Points on a hilly landscape, in no order, each with its height.
From any point a ball rolls to the lowest of the 2 points nearest to it. It stops when none of these is lower. Distance is the straight distance between rows; heights are no part of it.
gibog: [-15,  -6,  -9,  30,  17, -17, -18,  16,  -9,  -1,  11,   7,   2,  16,   8,
  12,  -3,   3,  17, -11, -22,  -8, -43]  (h 65.1)
kosoz: [  0, -12,  15,  -3,  -3,  -5,  26,   4,  -8, -15,  -1,  -4,   9,  -2,  11,
  -3,  22,  10, -22,   2,  -6,   8,  28]  (h 64.4)
lelo: [-21, -15,   8,  17,  15,  -4, -11,   4, -13, -14,   2,  -2,  13,  17,   7,
  -4, -10,  -6,  14,  -9, -20, -12, -31]  (h 71.2)
zaz: [ -9,  -5,  -8, -15, -13, -14, -20,  31,  13,  13,  -4,  -6, -22,  16,   8,
  25, -18, -20,  48, -17,   5,  27, -17]  (h 84.6)
Musi: [  5,  -2, -29,   8,   4, -13,  34,  -4,  32, -12,   5,  20,  15,   1,  31,
 -12,  -8,  56,  -7,  18, -36, -27, -33]  (h 79.3)
Meb: [ -6, -11,  12, -20,  -5,  21, -12, -19,   2, -15, -13,  -5, -13, -18, -33,
 -11, -29, -66,   7,  11,  12,   3,  -1]  (h 44.5)
Risi: [ -2,  -5,  -5,   1, -11, -34,   1,  21,  46,  11, -13,  11,   5,  22,  28,
  11,  12,  21,  23,  33, -12,  -4, -22]  (h 44.7)
bak: [ 25,  -2,   6, -31,  -6,  11,   9,  21,  -7,  -2,  -9, -11, -34, -14,  -9,
   1, -14, -40,   2,  -9,  27,  22,  19]  (h 76.8)
fes: [ -1,   5,  -9,   3,  12,  16,   0, -15, -15,   1,  18,  16,  -1, -10,  -6,
   1,   1,  27, -17,  -8,   1,  14,  19]  (h 66.1)
gek: [  5, -10,   1,  18, -16, -29,  31,  28,   4,   3,  -3,   6,  18,  17,  15,
  12,  26,  28, -26,   2, -21,   5,   4]  (h 55.3)
dus: [  2,  -1, -19,  13,   2,  -1,  21, -12,  -5, -15,  13,  25,  17,  -1,   2,
   0,   9,  54, -17,  -4, -27,  -3,  12]  (h 71.1)
Dusal: [  2,  10,  14, -13, -11,  22,  -2, -21, -10,   0, -12, -17,   0, -13, -32,
  -8,   7, -21,  -9,  -8,  15,  -8,  34]  (h 85.4)
mamat: [ -2,   7,  12, -15, -11,  21,  10, -25,  -3, -10,  -7,  -4,  14, -16, -19,
  -8,  18,  10, -13,  -3,   5,  -4,  47]  (h 86.8)
Vipig: [ -8,   0,  -5,  13,  15,  27, -28,  -8,  -6,  11,   4, -11,   0,   5,   0,
   9, -23, -15,  20,   3,   4,   3, -19]  (h 76.1)
gev: [ -8,  -3,  -5,   7,  28,   6,   9, -17,   7, -12,   7,  11,  23,   2,  24,
 -10, -12,  25,   2,  11, -18, -19, -19]  (h 85.9)
Surip: [ -6,  12,  -1,   4,  10,  36, -24, -11, -12,   8,  -7, -19,  -9,  -5, -20,
  -2, -26, -29,  18,  -5,  15,  -5,  -5]  (h 79.4)
kam: [ -9, -10,  18, -12,  -2,   3,  -9,   2, -18,  11,  11,  15,   1,  17,  -4,
  19, -15, -13, -16, -12,   4,  30,   5]  (h 85.8)
dera: [ 11,   8,  -4,  23,   9,  -4,   4,  14,  -1,  11,   2,  -9,   9,  12,  13,
  13,   7,  12,  -2,   8,  -9,   1, -19]  (h 31.5)
Safun: [  8,  -1,   7, -20,   0,  15,  -5,  13, -10,   4,  -7,  -5, -19,  -3,  -7,
   7, -14, -18,   9, -12,  14,  19,  15]  (h 79.8)
rumav: [-14,   1,   8, -14, -12,  14,  -5, -64,   2, -12,   5,  -1,  13, -31, -26,
 -33,  14, -11,  -6,  14,  19, -26,  30]  (h 59.4)
Vunot: [ -6, -19,  22, -28,  -2,   3,   5, -21,   0, -24,  -5,   0,  -8, -15, -12,
 -24,   4, -40,  -4,   7,  15,   2,  34]  (h 70.9)
dazit: [-18, -16,   0,   6,  32,  23,  -9, -33,  -6, -14,  -2,  -4,   6,  -8,   6,
 -24, -24, -18,  12,  11,   3, -22, -15]  (h 58.6)
Mag: [  4,   5, -17,  14,  16,  14,  13, -30, -17,  -9,  15,  18,   9, -21,  -6,
 -10,  10,  39, -26,  -4, -14,  -1,  15]  (h 68.5)
Pume: [  3,   2,   6,  16,  -5,  -8,  24,   8, -11,  -6,   3,   1,  17,   3,   3,
   0,  26,  24, -30,  -8, -21,   2,  13]  (h 60.9)
sibe: [ -6, -13,  17, -22,  -1,  27,  -7, -11,   3,  -7, -12,  -1,   1,   3, -26,
   5, -26, -52,   4,   9,   4,  18,   6]  (h 37.2)
garu: [ 11,  17,  13, -14, -19,  27, -12, -13, -16,   7, -11, -19, -13, -18, -42,
 -12, -15, -41,  -8,  -5,  26, -11,  16]  (h 83.9)
rim: [  9,   5, -15,  20,  -1, -17,  -3,  26,   5,  16,   3,  13,  -4,  13,  11,
  21,  13,  26,   3,   0,  -9,   8,  -9]  (h 17.4)
kegef: [ -9,  -3,   4,  14,  24,  17,  -3, -29,  -8, -15,  -6, -11,   7, -16,   0,
 -26,  -1, -12,   5,  -1,   8, -32,   8]  (h 53.1)
neto: [-13,  -4,  13,  -3,  13,  13,   0, -47,  -2, -21,   4,  -5,  15, -22, -12,
 -30,  10,  -6, -11,   2,   3, -27,  20]  (h 57.0)
kiroz: [  9,  16,  -4,   9, -16,   4, -20,  29,   0,  28,  -6,  -4,  -4,  25,  -8,
  31,   1,   1,   7, -13,   4,  18, -12]  (h 42.3)
lut: [ -7,  -7,  25, -18,  -2,  19,   5, -22,   8, -17, -14,   1,  22,   3, -16,
   1, -14, -35,   4,  17,  -3,   2,  17]  (h 45.4)
mufu: [ -7,   1, -10,   3,   1,  -9, -16,  20,  16,   8,  -4,  -2,  -8,  20,  15,
  14, -14,  -3,  51,  -4,   1,  11, -16]  (h 78.9)
zotam: [ 11,  -7,   6, -27,  -5,  19,  -7,   4,   0, -14, -20, -15, -32, -19, -29,
  -4, -35, -64,  21,  -2,  18,   6,   8]  (h 50.8)
Nom: [ 13,   6,  10,   4, -22,   5,   6,   4, -26,   9,   6,  -1,   5,   5,  -8,
  14,  27,   9, -45, -24,  -1,  20,  29]  (h 89.1)
vamu: [-12,  -5,  18,   1,  13,  16,  -6, -11, -17,   4,   9,  10,  17,   8,  -5,
   7,  -7, -10, -18,   7,  -2,  14,  -6]  (h 88.4)
Nefep: [-16,  -8,  14,   1,  19,   8,   1, -24,  -3, -11,  11,  12,  25,  10,  10,
 -11, -14,   4,  -9,  11, -18,  -2, -17]  (h 89.3)
niv: [ 15,  13, -16,  12, -21, -13, -14,  35,   2,  29,   5,  14, -15,  18,   2,
  34,  12,  22,  -2, -12,   3,  23,  -9]  (h 31.3)
Nosur: [  5,   3,   6,   5,  24,  15,  -2, -10,  -8, -11,  -9, -20,  -7, -13,  -1,
 -13,  -2, -22,   0,  15,  14, -11,   8]  (h 48.2)
fuge: [ -7,   9, -10,   5,  20,  26, -16, -26, -22,   1,  15,  13,  -3, -10,  -9,
  -7, -14,   9, -11,  -9,   3,   2,   2]  (h 68.8)
daki: [ -4,   4, -21,  13, -12, -41,  -8,  15,  34,   9, -10,  22,  15,  20,  16,
  14,   9,  38,  21,  14, -21, -23, -37]  (h 56.3)
rofo: [  6,  12,  22, -28, -31,   2,  -1, -18, -22,   2,   5,  -5, -26, -30, -41,
 -25,   9, -24, -31, -15,  34,  -1,  28]  (h 63.1)
zosal: [ -7, -19,  23, -19,  -1,  -7,  18, -18,  -7, -19,   5,   5,  13, -12,  -2,
 -18,  15, -13, -17,   8,   4,   2,  30]  (h 67.9)
fif: [  4, -10,  16, -16,   3,   7,  12,  -2,  17, -10, -14,   3,  15,  17,  12,
  -2,  -7, -13,   5,  20,  -5,   8,  14]  (h 43.9)
mok: [ -4,  -5, -21,   5,  19,  -4,  22,  -5,  25, -17,   3,   7,  17,   6,  37,
 -18, -15,  37,   7,  15, -27, -38, -37]  (h 80.6)
Bime: [  1,   3, -13,   9,  11,   1, -10,   5,  23,  -2,  -7,  -2,   2,  18,  20,
  10, -10,  17,  40,   6,  -3, -11,  -7]  (h 72.9)
rup: [  3,  -6, -18,   5,  -2,  -7,  29,  -3,  17,  -9,   8,  26,  18,   4,  18,
  -3,   6,  54, -16,  12, -27,  -4,  -9]  (h 74.4)
sigir: [-10,   2, -13,  18,  22,  19, -26,  -8, -15,   9,  12,  12,  -2,   4,   3,
   8, -21,   7,   7,  -2,  -3,   5, -22]  (h 72.7)
Fos: [ 28,  20, -10,  -4, -17,   8,   2,  38, -16,  25,   0, -19, -28,   2,   3,
  17,   3,   7,  -2, -25,  14,  16,   7]  (h 58.1)
famom: [  7,   3,   4, -20,  -6,   4,  -5,  21, -12,  18,   7,  10, -17,  11,   0,
  19, -12,  -2,  -6, -15,  15,  32,   7]  (h 83.0)
rebo: [ -2, -10,   1,  17, -19, -47,  19,  26,  15,  11,  -5,  23,  10,  21,  23,
  18,  18,  24, -17,   6, -11,   5, -11]  (h 48.1)
zes: [-12,  -1, -20,  14,   0, -28, -13,  14,  32,  -2,  -8,  12,   9,  20,  15,
   6,  -3,  34,  43,   1, -13, -23, -21]  (h 65.2)
kosob: [  1,   4,   2,  15,  25,   5,   2,   0,  -1,  -4,   0, -16,  13,   1,   9,
  -6,   5,  -5,  -3,   9,   0,  -5, -10]  (h 41.4)
tisu: [ 14,  19,   4,  -8,   4,  28, -16,   1, -20,  12, -16, -27, -17,  -9, -29,
  -1, -21, -33,  10, -21,  21,  -6,   4]  (h 81.8)
Gokud: [-14,  -6, -10,  15,  15, -23,   7,   8,  24, -14,   1,   4,  18,  14,  30,
  -7, -11,  25,  19,   8, -28, -38, -43]  (h 74.9)
Resab: [ -5,   1,  15, -25, -29,  -1,   3, -34, -11,   6,  14,  -6, -15, -36, -34,
 -26,  22, -17, -36,   3,  29,   4,  40]  (h 61.9)
bedi: [ 20,  14,  -8,   3,   2,  16,   0,  14, -24,  14,   4,  -8, -20,  -7,  -5,
   6,   5,  11, -22, -19,   9,  12,  17]  (h 62.3)
valu: [-12,   0,   7, -21, -17,   4,   4, -48,   3,  -6,  13,  -1,  -3, -40, -25,
 -33,  25,  -5, -25,  15,  30, -15,  40]  (h 60.8)
luzip: [  6,  10,  14,  -8, -21,  13,   7, -10, -18,   1,  -1,  -8,  17,  -7, -20,
   5,  26,   5, -32, -15,   1,   6,  40]  (h 88.0)
num: [ 18,  11,  16, -25, -21,  10,   9,  -3, -17,  11,  -4, -14, -28, -21, -20,
  -9,   8, -24, -36,  -3,  31,  17,  29]  (h 65.0)
bebu: [  0,   4, -25,  23, -16, -70, -12,  38,  16,  17,  -2,   7,  -6,   1,  20,
  17,  31,  16,  19,   3, -16,  -2, -43]  (h 40.7)
nafi: [  9, -13,  16, -33,  -4,   0,  11,  -5,   1, -16, -10,  -1, -27, -16, -21,
 -12, -10, -51,  -4,   3,  27,  14,  30]  (h 73.7)
lotu: [ -4,  12, -24,  26,  -6, -51, -18,  35,  12,  20,  11, -11, -14,   4,  22,
  17,  23,  10,  35,  -8,  -8,   6, -38]  (h 50.0)
sug: [ -7,   4, -14,  26,  18, -24, -14,  27,  -3,   6,  14, -16, -13,   6,  18,
  14,   6,   4,  28, -13,  -6,   6, -36]  (h 58.0)
vovuz: [ 22,  15,  -9,  -7, -29,  -5,  -6,  42,  -1,  30,  -3, -16, -23,  17,   4,
  30,  -4,  -6,  16, -24,  11,  29,   0]  (h 52.3)
Sop: [-25, -19,   4,   9,  10, -14,  -9,   6,  13, -15,   1,   6,  23,  24,  23,
  -6, -17,   5,  30,   1, -24, -21, -43]  (h 77.7)
Liti: [  9,  -4, -11,   5,   5, -15,  19,  16,  35,   2,  -3,   4,  12,  11,  31,
  -1,   4,  32,  13,  29, -15, -11, -16]  (h 30.3)
gur: [ 14,  10,   6,  -6,   2,  14,  -4,  -1, -24,   8,   9,  -7, -22, -20, -12,
  -7,   6, -11, -31,  -8,  20,  10,  14]  (h 64.9)
Podi: [  3,  -7,   3,  -6,  13,   0,  19,   5,  30, -11, -12,  -8,  13,  14,  22,
  -5,   3,  15,  13,  26,  -9,  -9,   5]  (h 44.1)
badu: [  4,  -6, -22,  32,  -5, -59,   7,  43,   7,   3,   5,  10,  -6,   7,  18,
  11,  27,  30,   4,  -8, -17,  -3, -28]  (h 26.3)

Where does a ball stop that starts at each point below?
tisu | fes
Musi | fes
mufu | Liti
Fos | rim
zaz | rim

Call two points neighbours if one is among the 2 nearest of the other. Go from one point of each pair to the other, from neighbour to neighbour, staying as low as possible. Name the highest point that can't be avoided.
Gokud and badu | Sop
Gokud and fes | mok
Liti and sibe | lut
fif and Liti | Podi
